Each row is a point on a landscape with many valleys, with its height.
A ball rolls from a point to the lowest of its 2 nearest points, and stops where none of them is lower. Distance is the straight distance between rows; heights are no part of it.
Feb (h 239): 141,88,126,111,91,149,116,131,97,151,142,137,117,155,128,94,87,118,145,123,118,126,124,117,131,144,118,144,106,127,121,162,150,147,118,143,138,108,143,149,157,152,137,136,130,109,125,141,142,127,161,171,140,142,125,114,145,112,118,153,116,110
vutes (h 698): 139,133,124,126,139,136,128,147,149,127,119,130,106,116,155,105,120,113,155,123,129,127,170,145,114,107,118,139,139,139,130,179,131,101,151,122,129,110,130,123,133,111,138,102,128,123,135,155,122,128,145,140,150,103,150,131,160,152,150,134,111,150
laro (h 301): 130,107,168,136,125,126,133,87,117,135,108,139,112,109,111,108,120,151,145,100,143,137,131,152,136,85,171,125,131,135,133,124,102,123,116,155,115,131,133,147,137,128,120,155,150,152,94,121,89,105,127,108,127,122,142,94,121,108,140,149,118,124
seno (h 673): 170,123,117,83,115,143,150,148,174,121,101,136,144,140,124,141,121,132,146,132,140,109,159,121,118,127,109,144,152,136,155,147,141,119,129,122,132,125,123,123,124,119,137,107,146,94,154,169,133,124,124,154,133,138,90,161,145,159,123,130,118,173
gal (h 548): 115,152,116,138,133,129,129,91,123,116,129,117,172,148,117,161,140,124,80,136,137,115,132,132,113,158,130,103,141,114,150,107,136,101,140,128,125,124,111,112,86,116,143,127,115,133,131,130,151,121,113,115,122,142,117,132,124,142,120,89,165,136
gipa (h 202): 123,156,104,150,117,94,122,171,139,135,156,140,103,121,168,116,159,129,132,121,123,145,134,134,125,105,130,134,122,131,101,125,124,136,170,118,143,132,144,120,133,108,136,115,143,135,134,119,143,139,129,121,117,113,150,149,113,129,147,123,113,127
vam (h 524): 123,151,104,118,136,118,137,125,151,111,125,126,171,150,128,173,153,114,104,147,132,109,134,120,111,166,109,126,148,120,157,128,136,100,125,111,124,125,114,100,82,96,135,107,131,109,151,139,160,125,115,130,114,145,93,172,135,145,121,92,148,147
zigi (h 621): 140,129,110,109,145,132,156,97,164,115,109,123,120,114,110,104,121,138,131,125,157,100,123,120,150,146,128,125,155,106,129,108,140,161,130,123,172,137,123,102,146,141,122,124,152,113,142,139,95,121,149,123,137,125,110,145,107,118,128,133,128,163
Mina (h 743): 175,131,164,96,120,147,140,131,146,134,113,133,129,146,109,129,105,130,128,109,144,136,155,144,101,116,138,133,141,138,142,160,125,110,120,144,116,136,130,139,138,112,140,126,167,113,117,151,106,126,126,154,129,130,115,124,149,136,120,154,115,156
pasup (h 236): 115,122,121,135,123,106,127,128,116,151,182,126,104,120,143,85,132,119,117,118,142,127,120,127,158,132,133,113,117,102,95,122,151,192,126,127,165,143,155,117,153,150,114,156,114,142,131,94,137,146,172,148,118,122,151,136,92,122,120,143,138,138
soz (h 208): 123,132,200,119,107,123,104,117,116,158,152,111,149,130,130,145,136,155,142,113,140,179,128,129,101,116,156,114,134,161,128,117,79,143,75,142,96,153,125,146,119,122,122,156,154,163,123,114,123,135,105,132,87,134,128,129,121,111,117,147,133,134
mita (h 226): 168,125,106,102,120,135,160,98,146,117,119,139,137,155,98,118,96,113,132,126,117,83,124,136,129,172,121,129,129,68,131,149,177,127,131,129,147,101,142,128,128,119,151,128,139,87,148,149,143,115,130,160,160,134,108,126,138,142,98,114,145,149
pizis (h 151): 141,107,90,118,115,150,160,87,97,111,125,146,120,118,104,130,101,104,120,134,105,80,140,152,144,96,109,140,131,90,146,143,183,94,172,130,130,108,140,120,103,134,118,129,91,121,124,124,157,127,114,87,180,113,142,134,123,171,121,89,128,109
Sigen (h 281): 129,105,148,122,119,150,121,164,112,135,158,140,143,164,121,133,125,97,119,112,101,111,96,115,135,148,124,120,92,123,123,128,142,154,107,126,114,113,127,162,150,144,112,145,128,95,152,111,146,157,117,163,113,133,97,136,146,116,95,152,136,131
Zekes (h 470): 120,136,111,138,153,142,119,167,143,134,156,128,132,147,157,115,130,96,132,121,112,104,111,108,130,169,110,128,99,98,111,152,138,134,131,108,132,109,135,131,139,117,143,115,110,99,154,122,141,154,144,169,143,131,117,142,160,137,120,141,140,140
favet (h 245): 97,104,163,128,105,148,97,127,78,132,157,144,151,139,114,141,132,111,107,106,120,110,108,128,144,118,137,97,105,135,124,122,138,153,117,130,113,127,140,142,117,153,99,167,100,135,143,101,165,144,101,139,102,132,126,127,93,140,110,121,149,137
Bimo (h 558): 65,123,81,148,155,122,125,108,120,113,133,118,119,97,149,139,139,130,119,155,138,108,120,107,150,119,111,130,131,149,109,109,139,132,137,106,136,154,126,102,106,136,111,122,81,146,121,114,146,138,149,112,127,124,144,142,104,139,155,113,140,93
tedaf (h 590): 130,110,120,141,154,148,129,127,156,122,106,141,105,88,133,64,105,130,164,119,155,109,121,134,163,124,130,129,135,129,126,136,129,138,137,110,152,115,132,123,153,149,118,123,109,122,125,134,81,122,162,131,150,101,147,129,121,132,149,132,93,154
mut (h 708): 140,139,121,117,126,129,127,152,130,143,118,110,100,130,157,114,110,125,145,140,129,160,175,138,94,107,128,134,151,145,132,180,108,104,127,132,134,132,129,121,138,118,152,101,143,131,112,156,127,127,161,142,138,114,156,125,154,138,164,147,103,130
vap (h 153): 123,140,154,116,132,117,128,137,111,112,128,130,121,130,117,166,150,135,100,127,130,154,139,129,114,103,136,134,131,147,121,113,110,133,126,130,105,161,112,127,123,133,112,136,155,148,122,113,118,125,102,113,104,142,120,150,105,123,134,124,132,128
zodub (h 574): 141,117,138,137,144,137,110,155,164,135,119,129,115,103,149,81,123,137,168,118,136,135,107,122,148,127,120,145,134,143,118,140,107,128,126,118,138,104,121,138,154,136,121,104,128,120,131,137,91,134,153,157,141,101,140,123,149,115,147,152,89,138
meke (h 261): 137,101,141,132,103,142,112,151,121,152,161,137,139,160,132,96,112,110,136,115,112,112,98,118,144,163,120,127,99,114,113,136,148,157,101,128,133,104,143,149,156,146,128,137,126,103,135,118,149,139,141,170,132,131,111,123,139,110,106,157,125,122
pizul (h 333): 167,109,159,90,102,148,132,110,125,125,108,154,101,116,104,98,106,147,136,106,144,125,167,156,141,69,160,137,153,126,135,147,141,132,144,149,143,137,143,141,145,134,124,139,169,132,104,141,85,113,142,122,142,106,148,109,110,126,124,146,104,158
Ridoz (h 428): 119,131,183,111,118,152,107,166,153,154,142,125,175,138,151,148,146,125,145,116,131,141,122,119,115,128,132,116,114,163,134,135,106,131,96,117,99,118,119,139,121,119,120,132,136,129,152,141,124,145,109,157,96,119,100,150,144,119,119,142,119,149
lilo (h 195): 111,146,136,138,138,129,126,124,119,106,139,139,117,125,124,143,150,120,97,122,136,126,134,133,128,98,133,118,120,135,117,123,130,132,151,136,127,145,122,117,119,121,122,149,136,132,136,100,127,139,122,108,128,129,144,137,109,136,135,119,141,136
Tefal (h 136): 109,116,116,168,123,93,122,113,120,125,96,115,123,110,138,126,137,157,156,136,115,152,110,128,126,121,140,128,120,160,140,95,81,112,124,135,101,123,124,147,112,123,131,125,111,153,101,128,135,91,100,87,110,124,147,80,121,113,143,125,120,79
gel (h 157): 122,127,182,116,112,107,112,142,105,159,132,123,122,119,131,148,138,167,140,120,144,199,152,129,94,97,164,135,148,181,132,115,77,130,93,142,97,169,127,146,116,129,117,147,172,179,112,120,132,114,105,115,93,139,138,135,116,112,137,136,124,120
giz (h 277): 147,141,155,118,112,113,134,125,135,144,154,137,113,127,124,107,141,149,121,109,136,143,142,154,129,117,157,112,126,118,110,136,125,168,126,144,156,133,151,123,144,115,141,147,163,134,141,116,119,131,136,137,123,133,142,135,98,118,118,149,129,168
lakif (h 271): 123,127,164,162,138,100,121,103,111,122,120,133,94,108,125,113,142,150,117,109,132,155,123,145,137,98,160,127,119,132,114,113,96,131,139,146,121,138,117,145,136,125,128,160,145,156,102,102,106,124,123,89,128,125,154,100,111,107,136,135,133,110
ribur (h 225): 122,134,109,153,138,129,133,112,107,106,133,128,117,124,117,127,136,116,108,129,120,113,114,145,142,117,119,114,107,101,112,117,149,120,149,139,133,128,131,124,121,132,138,143,103,126,124,103,125,136,126,97,145,124,149,112,118,132,125,109,150,113
nalo (h 182): 118,116,111,173,120,125,116,137,138,141,142,132,132,116,140,88,136,139,147,124,115,100,91,131,165,149,126,113,99,123,113,97,148,150,129,110,143,106,150,138,136,145,117,155,88,127,133,103,144,120,134,123,129,117,137,97,105,120,128,121,128,115
vetag (h 541): 87,124,77,117,138,130,124,128,108,102,123,121,121,102,143,164,142,115,103,162,134,115,131,110,144,86,83,148,143,154,126,120,139,124,146,109,123,162,120,99,105,146,97,111,101,143,127,111,150,139,136,98,121,122,130,162,115,151,154,104,129,104
gori (h 332): 135,108,176,98,125,150,120,100,109,131,114,142,109,122,104,117,108,146,129,113,152,144,150,150,129,78,160,126,143,139,132,133,123,141,120,150,126,155,120,133,144,135,124,145,154,141,99,122,87,121,144,133,133,126,145,119,115,113,134,157,118,145
kuv (h 688): 153,131,107,113,128,138,129,146,163,134,120,130,130,137,144,116,118,107,160,131,122,114,156,121,108,135,105,142,133,121,142,181,139,104,141,112,136,107,135,123,129,115,147,96,131,103,154,169,143,127,138,159,159,120,118,140,161,166,134,134,113,157
Tudu (h 484): 111,149,96,144,136,115,125,146,157,130,156,125,161,147,156,130,151,109,120,130,113,106,98,104,124,201,114,112,119,97,119,120,152,136,128,104,141,109,132,121,109,104,139,114,108,119,153,123,157,147,133,152,127,131,115,142,143,133,107,122,156,135
nalu (h 790): 108,99,150,112,111,166,116,105,87,138,133,121,135,141,120,158,98,113,126,121,133,138,160,133,118,105,131,107,133,144,139,163,129,109,125,149,88,138,140,129,99,134,132,140,110,130,118,140,147,113,132,147,127,144,129,116,138,150,142,116,148,116
Zon (h 782): 91,90,108,125,115,157,117,103,97,135,128,122,137,125,130,150,106,112,138,138,132,118,147,127,129,89,107,120,129,147,152,160,142,107,139,132,101,113,136,124,94,132,114,126,85,128,127,155,161,103,129,125,141,126,138,114,138,172,149,96,136,117
zak (h 773): 105,104,109,140,133,144,122,82,123,132,109,135,151,125,118,148,108,114,140,122,129,101,148,150,139,116,134,99,138,135,160,147,140,89,150,123,109,96,133,118,79,112,130,124,86,114,120,152,163,95,113,122,151,117,134,114,141,176,145,77,139,135
vuzi (h 204): 152,100,151,111,95,144,130,100,126,156,129,128,129,144,119,105,91,145,153,117,135,142,128,135,139,139,141,133,129,129,127,152,131,137,96,146,136,107,132,152,139,134,140,123,137,119,108,154,124,110,151,157,128,140,123,78,143,106,120,153,114,119
tizu (h 618): 105,130,129,143,150,122,124,104,90,132,127,105,108,113,128,151,128,150,115,141,128,158,143,116,114,115,131,127,134,143,130,127,98,120,104,138,110,161,111,115,118,131,137,140,125,152,102,126,130,107,138,103,123,144,147,119,126,111,142,122,143,79
ziz (h 270): 103,108,168,115,118,157,103,119,98,141,162,138,159,153,112,139,116,101,121,96,120,115,102,127,130,137,131,96,103,128,132,140,143,146,108,128,107,116,130,142,117,146,108,154,119,116,135,121,156,145,120,151,113,143,104,137,132,136,112,127,152,138
mekub (h 410): 125,166,114,146,148,98,134,165,137,127,134,118,146,145,147,148,161,126,117,146,120,149,116,121,99,167,123,142,117,122,129,110,102,114,115,120,123,132,122,119,119,97,145,108,148,120,132,128,133,128,113,126,103,141,107,143,135,106,118,124,127,111
radi (h 603): 88,123,119,137,146,127,122,110,120,131,105,103,131,114,145,151,121,142,140,155,130,150,140,109,112,128,121,133,139,165,134,132,92,102,103,121,108,149,110,111,114,131,135,100,105,136,106,152,139,101,136,105,112,139,143,119,155,116,158,109,124,81
sive (h 251): 135,136,175,132,106,110,109,127,119,161,151,133,134,135,133,112,137,157,132,109,135,164,128,146,121,114,164,108,127,135,115,132,94,155,107,144,128,125,153,140,128,118,134,156,160,151,128,111,130,122,117,132,102,123,142,104,101,111,108,146,120,150
mab (h 253): 148,109,96,108,93,111,138,113,137,143,127,114,115,115,134,104,134,172,163,138,129,125,130,120,154,115,115,148,142,119,116,104,142,167,133,124,163,136,143,124,149,148,130,129,128,132,129,148,129,119,140,115,124,128,128,117,87,115,132,131,110,125
Vak (h 220): 139,121,103,137,99,106,139,121,150,150,126,112,128,123,144,107,130,166,177,140,119,127,123,131,141,127,126,139,130,120,121,110,132,135,128,133,139,120,143,133,129,136,140,130,112,132,129,151,153,99,121,110,135,123,131,94,104,113,139,116,113,118
Tezo (h 628): 127,134,111,132,127,121,139,106,77,114,118,109,106,123,109,153,121,146,100,155,104,153,144,125,110,124,120,143,134,125,131,115,116,127,117,154,120,155,110,125,121,135,139,138,125,153,101,119,141,119,131,81,122,167,137,107,119,120,130,113,143,76
gaz (h 214): 97,106,138,159,122,140,106,130,117,135,146,147,144,122,124,126,138,117,134,110,118,100,89,130,175,136,119,103,101,122,125,106,145,148,130,110,122,101,142,146,120,148,98,159,84,123,139,114,156,132,107,124,117,122,121,122,103,138,119,111,137,131
zat (h 121): 161,128,86,101,116,137,166,108,116,100,121,137,111,125,111,138,105,102,108,142,110,92,146,134,123,104,101,150,148,88,135,143,189,104,164,135,136,125,136,102,107,123,125,128,115,109,132,130,150,136,130,100,180,125,138,146,131,173,116,104,147,129
tezur (h 584): 109,142,88,145,157,118,135,108,111,105,110,99,132,127,135,163,128,123,112,168,123,133,141,123,110,142,106,135,140,138,138,132,111,89,126,124,111,137,110,95,96,115,144,102,110,126,110,129,153,113,139,103,136,138,130,125,152,140,145,103,140,82
riv (h 196): 156,127,135,130,140,142,155,101,147,130,127,138,121,138,106,95,87,113,136,115,118,104,133,149,139,166,140,124,127,82,133,166,156,107,131,134,141,88,147,130,138,123,152,115,127,99,124,136,110,120,127,146,173,121,127,93,149,139,115,122,138,141
kud (h 148): 132,141,114,180,130,109,123,136,137,127,119,131,141,127,123,96,142,139,145,137,106,112,79,141,157,162,145,111,103,101,123,79,130,132,140,123,144,104,141,144,128,129,129,137,96,131,131,111,129,118,107,102,129,120,130,77,110,115,123,124,130,106
napo (h 456): 132,147,145,138,148,142,126,157,147,137,151,125,135,150,143,117,132,108,115,122,118,138,115,130,105,162,119,118,106,117,116,157,121,129,112,121,128,120,129,127,136,106,144,112,132,114,142,117,115,153,131,158,123,134,126,132,161,122,116,141,137,138
Rav (h 459): 135,128,148,142,141,133,115,174,118,135,123,112,137,156,146,149,132,110,131,125,113,143,117,120,94,145,107,146,109,145,124,145,107,90,118,131,89,119,110,160,132,115,138,103,125,127,110,129,122,139,119,139,119,132,115,113,189,127,130,155,126,95
solit (h 265): 74,142,143,111,145,115,121,116,137,128,110,116,127,98,136,147,148,140,130,124,159,152,149,123,130,102,150,124,156,180,127,108,90,135,122,112,121,157,117,89,117,143,101,129,158,162,125,136,112,131,119,115,100,122,127,182,97,113,154,125,109,134
Nipe (h 152): 138,161,111,179,153,101,133,112,165,119,128,128,130,125,125,83,133,134,139,122,125,143,111,140,138,190,156,110,130,91,116,120,123,107,142,123,153,96,151,119,131,116,165,115,114,138,118,127,103,115,132,120,147,115,153,77,142,113,132,118,138,122
vitok (h 197): 149,141,138,157,151,118,116,132,147,117,118,133,159,142,122,112,134,115,130,117,118,113,84,143,139,194,142,109,99,98,137,89,116,120,130,129,120,93,115,153,138,126,134,132,112,120,127,109,116,127,98,130,141,124,106,81,129,107,103,126,143,126
bas (h 754): 152,126,166,124,133,135,126,109,137,135,117,137,145,141,107,140,114,123,127,109,136,118,140,165,115,117,148,110,125,124,149,152,122,96,130,144,118,116,123,146,116,118,139,135,133,113,118,133,119,113,110,141,135,130,117,101,143,147,120,126,138,136
rebuf (h 394): 103,110,157,133,127,139,102,156,159,146,139,134,159,130,150,131,151,132,155,117,122,119,98,105,149,123,121,124,109,158,127,114,115,149,105,100,121,109,128,143,130,139,117,131,114,133,164,121,132,141,107,153,102,113,99,140,110,117,120,135,114,149
zeze (h 162): 139,108,134,126,126,137,143,92,132,153,122,118,128,139,123,97,88,113,162,116,127,123,140,144,128,153,143,117,119,107,131,170,136,107,114,135,133,92,155,144,128,123,150,116,112,105,104,149,124,99,141,165,154,121,136,76,151,122,120,131,133,112
mubu (h 478): 131,108,121,139,118,143,109,165,100,134,118,125,117,143,150,127,118,121,142,136,108,143,113,106,116,120,94,156,103,132,119,138,123,111,120,140,105,114,123,163,142,136,132,108,108,123,105,127,138,134,135,134,136,134,133,90,164,112,135,147,114,75
Gonat (h 217): 120,143,106,148,149,104,131,122,130,148,163,111,109,123,144,103,138,122,123,124,144,134,119,120,139,161,134,117,116,106,97,122,142,164,129,123,161,138,144,103,145,133,132,132,120,139,132,105,119,143,174,141,139,128,150,124,116,113,130,134,144,128
Rov (h 302): 164,141,169,113,101,125,135,116,148,136,131,149,110,129,113,113,132,149,120,102,149,139,166,168,122,86,168,120,148,122,133,156,122,131,149,148,140,126,153,136,133,107,135,152,185,131,128,137,112,124,118,133,130,116,143,124,106,131,123,143,116,182
Gov (h 96): 129,120,157,87,104,122,102,145,86,148,127,132,121,126,116,157,133,170,130,133,140,194,183,125,94,84,141,155,161,169,138,127,108,138,118,138,101,176,130,139,121,136,122,134,158,174,110,144,130,122,129,117,99,150,149,150,118,119,143,129,115,111
Poz (h 435): 139,159,143,140,143,123,134,161,134,127,128,127,157,160,133,150,135,103,115,137,124,143,117,123,81,181,116,132,109,119,138,135,105,94,119,129,95,125,108,133,126,92,150,109,140,110,122,120,118,143,108,149,112,129,111,136,177,123,107,141,138,123
Zogo (h 340): 121,155,114,100,129,94,153,145,124,135,112,112,148,138,120,182,143,150,112,166,134,149,148,118,103,137,118,153,151,152,157,103,111,110,110,115,123,175,130,89,112,128,118,119,166,152,127,143,145,102,110,105,89,167,102,173,109,117,142,104,133,122
Pedag (h 280): 147,139,95,96,102,131,163,120,130,112,131,129,131,133,101,165,128,129,90,150,131,107,136,117,109,143,105,151,146,110,138,122,149,135,127,128,130,159,136,102,111,114,129,131,142,114,150,138,160,123,131,126,123,158,105,167,115,134,111,118,156,132
lanik (h 207): 97,132,133,102,145,127,126,132,120,112,107,133,116,106,106,172,148,145,108,128,150,151,142,107,128,93,132,141,138,171,130,92,109,135,126,121,113,169,108,107,120,152,86,134,159,156,131,121,108,128,111,105,103,135,119,176,96,123,151,116,121,123
revul (h 218): 129,128,93,172,118,118,137,85,96,115,120,116,128,130,115,136,117,118,116,133,114,124,120,150,132,136,131,114,122,101,138,108,138,96,145,147,119,113,131,131,108,120,145,136,101,137,98,116,150,107,110,100,148,131,153,77,129,139,117,101,151,91
fomun (h 566): 112,165,113,162,148,126,118,91,103,106,121,121,150,142,121,162,140,122,89,134,127,139,142,143,93,145,128,111,134,127,143,123,119,85,142,147,107,128,104,114,86,111,148,120,113,137,99,121,139,126,119,108,132,138,145,120,154,143,133,92,157,103
Gado (h 494): 126,105,103,138,109,134,122,121,70,121,122,112,101,137,147,136,103,130,133,145,109,141,138,113,117,101,111,145,124,133,120,146,124,109,124,153,107,137,124,145,132,133,140,118,109,136,92,132,132,117,151,107,143,128,154,91,155,125,147,128,125,65
rinek (h 73): 147,131,65,111,129,121,153,121,146,108,132,120,114,117,140,125,120,110,134,157,114,95,136,115,133,129,97,153,152,93,125,140,171,112,162,114,145,142,135,102,126,117,124,101,112,111,149,143,152,144,147,114,156,115,131,162,136,159,131,115,129,136
Ret (h 763): 136,107,151,134,139,147,132,106,127,129,112,144,144,125,112,139,104,116,140,112,126,104,157,156,132,119,138,111,136,119,164,148,133,70,149,125,111,99,140,150,102,110,134,126,109,111,120,150,138,106,106,132,150,114,120,96,143,164,126,102,137,139
demeb (h 232): 137,130,117,136,118,111,118,172,136,121,137,152,96,124,155,124,154,122,134,119,130,132,149,138,131,73,122,145,122,145,114,135,124,129,178,111,118,126,128,129,142,124,123,117,149,134,145,123,132,142,125,119,124,99,149,162,120,138,151,140,95,141
begaz (h 308): 133,154,105,115,109,107,152,143,102,122,130,116,146,137,114,182,144,139,93,163,123,139,148,120,94,136,112,146,141,124,145,114,118,123,119,133,118,162,133,106,101,110,136,133,151,145,133,121,158,111,114,109,103,162,107,162,112,133,122,100,148,110
tev (h 358): 103,144,154,135,144,123,118,137,163,146,142,118,146,117,141,117,144,140,141,124,140,136,105,113,153,153,131,124,117,151,111,108,97,161,91,109,144,126,126,116,139,131,118,127,143,131,146,121,95,136,122,138,105,120,109,140,115,102,127,144,116,145
topit (h 296): 141,131,142,135,142,145,133,160,122,80,119,169,107,124,110,133,151,96,97,107,117,109,100,140,148,89,122,131,104,124,126,115,147,122,160,129,118,119,108,149,151,135,104,146,138,118,135,86,102,163,88,106,142,113,119,143,124,138,112,139,116,142
Rom (h 489): 137,127,178,99,151,166,129,147,122,112,124,132,145,140,109,164,123,111,103,122,140,138,121,123,111,118,132,119,119,154,138,124,118,106,110,142,91,142,100,147,128,127,116,136,142,113,131,123,86,153,111,141,120,127,100,150,162,132,112,138,135,144
Pasa (h 605): 119,114,131,133,157,130,132,96,162,134,124,121,116,98,124,83,110,138,146,118,169,110,124,128,173,129,141,123,141,112,120,115,135,168,137,115,170,131,136,100,147,157,109,146,118,128,131,122,83,123,171,133,140,107,130,135,101,124,140,138,113,157
Zaba (h 252): 152,120,105,90,97,142,158,112,136,127,128,126,134,142,106,138,102,112,114,132,130,91,129,113,121,155,102,138,134,88,138,155,168,145,129,136,153,128,141,114,123,126,126,126,137,95,156,143,167,128,151,153,140,148,101,157,133,140,102,130,152,151
lavor (h 507): 111,95,101,121,100,139,112,133,74,132,134,126,93,122,149,136,127,135,125,144,115,142,154,113,122,82,105,148,135,145,119,140,143,134,133,138,117,139,133,130,129,141,128,124,107,146,113,133,148,124,151,110,131,129,162,124,131,129,152,129,114,89
varof (h 166): 130,150,80,139,120,82,136,163,162,129,142,126,82,93,170,88,148,131,156,131,129,139,122,129,136,106,135,149,145,118,93,118,136,141,187,110,164,125,149,113,154,123,116,110,143,138,146,133,130,140,148,110,137,100,167,168,116,131,158,135,99,146
lol (h 654): 127,119,103,89,135,150,138,103,161,121,97,113,152,130,118,141,117,117,137,137,145,91,148,116,131,133,107,130,160,128,152,144,147,113,126,114,139,130,122,106,115,130,127,105,124,107,150,169,137,117,141,143,137,142,102,150,135,156,131,113,132,154
selim (h 306): 138,151,128,136,139,136,134,153,98,81,122,145,117,144,88,161,154,92,62,132,110,119,95,136,121,116,125,129,107,123,126,90,139,125,148,141,120,131,98,144,131,127,113,146,134,128,131,83,108,164,91,95,132,136,119,153,122,141,97,116,150,121
zorug (h 267): 151,124,121,131,120,133,131,167,132,105,124,162,112,126,135,116,146,121,129,122,108,108,119,134,135,74,114,140,117,119,123,111,154,142,165,114,127,124,133,141,156,141,101,135,134,116,148,110,125,157,113,106,136,111,129,149,107,133,119,138,105,143
reb (h 183): 132,131,113,157,111,101,136,104,119,130,121,115,124,125,134,125,135,146,153,136,116,136,126,139,118,131,129,129,123,119,128,114,109,110,131,138,117,117,130,143,120,120,148,128,116,130,115,131,140,98,115,98,129,126,142,77,127,126,129,119,132,100
Tuzad (h 553): 135,101,172,116,116,158,93,171,144,143,121,147,133,119,143,99,123,134,147,116,135,136,115,118,147,102,120,141,127,171,124,138,124,143,103,122,126,117,115,164,156,149,125,110,130,124,128,135,89,154,144,165,123,117,124,120,151,112,128,168,86,142
pozov (h 462): 125,124,178,88,130,171,116,160,126,127,145,127,164,154,111,169,125,110,118,121,123,127,104,112,108,137,123,113,108,161,141,122,126,127,98,130,87,137,106,148,129,131,105,141,130,114,145,130,114,148,96,169,104,139,82,170,152,125,111,137,133,149
zib (h 257): 129,142,134,140,133,133,135,148,98,114,135,118,149,155,104,163,125,101,77,143,103,118,101,114,100,178,119,123,103,106,125,105,117,133,113,146,122,135,97,143,134,124,130,128,128,120,124,104,137,148,104,130,125,155,109,121,144,117,102,128,157,104
lezut (h 285): 124,110,114,99,92,112,111,135,141,154,139,124,137,120,135,113,137,161,145,128,139,129,117,100,160,123,110,147,151,143,119,107,135,188,112,112,163,138,136,127,152,163,109,133,131,139,146,136,135,137,145,144,102,135,118,143,86,103,131,139,104,144
kap (h 732): 152,123,161,91,141,157,126,129,143,133,118,126,135,131,124,119,104,131,147,121,141,133,161,121,119,122,120,130,145,144,132,171,120,119,105,133,129,133,109,127,143,136,133,114,137,111,130,160,99,125,153,154,134,134,116,137,155,127,130,153,122,149
zad (h 240): 95,129,127,169,136,92,116,105,121,112,108,134,91,82,120,104,149,163,135,114,133,158,105,135,156,101,167,122,116,142,116,87,90,135,135,136,136,128,120,135,124,131,115,160,130,167,99,101,110,122,114,80,115,118,157,120,87,109,143,134,114,103
Rade (h 256): 134,116,122,121,101,120,114,152,135,161,170,123,119,119,143,96,121,137,143,123,131,124,114,109,154,134,121,139,127,118,103,123,147,203,113,123,166,129,147,138,176,157,122,141,125,130,140,121,136,140,172,156,121,128,134,140,106,105,122,155,112,136
zigev (h 317): 86,151,140,131,146,112,116,135,158,137,125,119,130,116,157,139,156,137,134,131,141,148,128,125,132,129,134,123,130,171,116,125,89,131,124,101,142,144,117,106,121,121,123,115,142,140,138,133,118,131,122,129,106,120,129,164,116,110,148,138,112,126
gisol (h 282): 130,152,127,138,149,128,136,144,110,82,130,131,150,145,87,161,141,85,52,142,99,113,91,119,122,156,131,114,108,107,129,92,136,138,123,140,127,126,86,136,129,125,119,140,122,117,133,82,119,167,98,118,125,143,103,143,132,126,90,120,159,133
Gosi (h 504): 132,151,98,114,132,126,141,143,168,118,133,132,161,142,142,147,143,113,119,132,118,98,124,108,118,167,111,129,146,101,147,135,154,125,130,104,140,118,129,114,109,101,135,107,129,105,166,143,157,135,126,157,121,138,86,167,144,155,105,114,147,168
noge (h 521): 108,106,100,113,110,140,123,113,90,112,114,126,113,120,119,150,125,130,120,140,129,122,144,113,137,77,108,146,143,148,125,123,143,133,139,135,118,154,125,120,123,157,109,131,106,148,117,129,147,128,138,91,123,141,142,128,105,136,147,101,130,107
gib (h 187): 121,166,88,170,145,98,132,104,151,123,151,133,122,125,138,90,151,134,123,125,136,133,102,129,142,186,148,98,128,81,107,106,142,139,158,114,173,115,149,107,133,125,144,132,106,147,128,119,116,130,146,122,146,120,150,112,124,117,120,114,154,136
penif (h 113): 135,137,137,177,137,116,133,103,159,140,127,134,120,114,128,77,118,139,154,116,131,128,123,163,146,156,171,109,117,102,130,137,124,116,130,127,145,98,160,129,134,116,144,133,112,125,105,131,103,100,126,137,154,103,158,75,127,119,132,125,123,130
denev (h 719): 154,118,143,104,141,138,134,111,143,140,105,118,109,121,134,109,87,130,145,125,134,145,172,132,104,123,146,132,161,147,139,179,110,109,100,146,136,123,112,127,152,126,149,110,131,127,100,155,89,115,163,153,147,119,149,100,166,125,140,160,107,133
kivo (h 122): 135,133,78,124,135,101,145,133,156,120,134,120,105,107,152,102,133,136,151,143,122,117,127,123,140,135,118,136,137,102,113,125,159,137,171,111,153,131,141,108,142,121,135,110,116,121,150,140,139,134,141,109,152,102,147,140,129,137,139,119,117,137
Tozi (h 233): 140,150,123,151,129,104,131,135,111,120,133,123,156,150,118,134,134,117,101,140,96,115,95,128,114,185,127,117,102,91,126,99,122,127,119,141,134,108,111,150,132,120,149,119,120,122,132,107,138,133,103,120,131,138,114,99,133,112,103,122,149,117
pinu (h 636): 147,119,106,90,144,140,157,83,152,127,100,114,121,121,111,117,100,132,137,134,151,96,147,120,140,142,111,130,163,106,135,140,144,136,125,126,160,136,126,97,136,146,135,114,123,109,132,158,110,109,156,132,144,136,115,131,121,133,134,125,127,150
felu (h 191): 94,132,120,170,130,92,118,119,141,121,102,123,115,91,135,122,158,167,154,134,130,154,109,120,146,125,158,116,130,162,119,79,89,128,127,113,120,121,122,125,104,126,119,131,119,155,123,125,135,98,97,91,102,115,143,109,97,111,149,119,104,103
Nosu (h 514): 132,120,175,124,164,168,124,147,123,114,127,141,114,134,122,127,118,104,109,113,135,123,118,133,132,108,132,119,100,133,122,143,139,134,125,126,113,133,109,145,148,132,112,132,143,113,129,105,85,169,130,155,131,118,122,144,153,135,119,157,129,148
fiv (h 533): 149,119,173,101,133,153,110,172,126,128,126,144,115,125,124,125,117,126,118,115,137,135,123,114,132,104,125,136,119,147,119,133,131,149,108,126,120,144,111,148,172,141,112,123,158,114,126,119,81,169,137,164,122,126,116,146,140,107,117,171,105,149
komep (h 379): 118,157,107,126,139,80,148,143,143,133,110,111,151,129,138,155,169,152,134,165,131,150,128,119,109,159,130,147,135,144,145,94,100,118,114,116,129,144,128,108,108,110,138,106,165,138,135,138,145,103,97,102,93,145,94,145,108,102,128,112,116,115

Where does a ball stop that starts at each point below?
topit: rinek
selim: kud
gori: Tefal
Tuzad: vap
pizul: Gov
rebuf: vap
Zon: vap
denev: vap
mekub: zeze

For each start below, name every point that the ball comes to, in order.
zigi: Pasa > tedaf > zodub > Tuzad > fiv > Nosu > Rom > pozov > Ridoz > rebuf > tev > zigev > solit > lanik > vap
nalu: bas > Mina > kap > denev > mut > vutes > kuv > seno > lol > pinu > zigi > Pasa > tedaf > zodub > Tuzad > fiv > Nosu > Rom > pozov > Ridoz > rebuf > tev > zigev > solit > lanik > vap
Rade: pasup > Gonat > gib > Nipe > penif
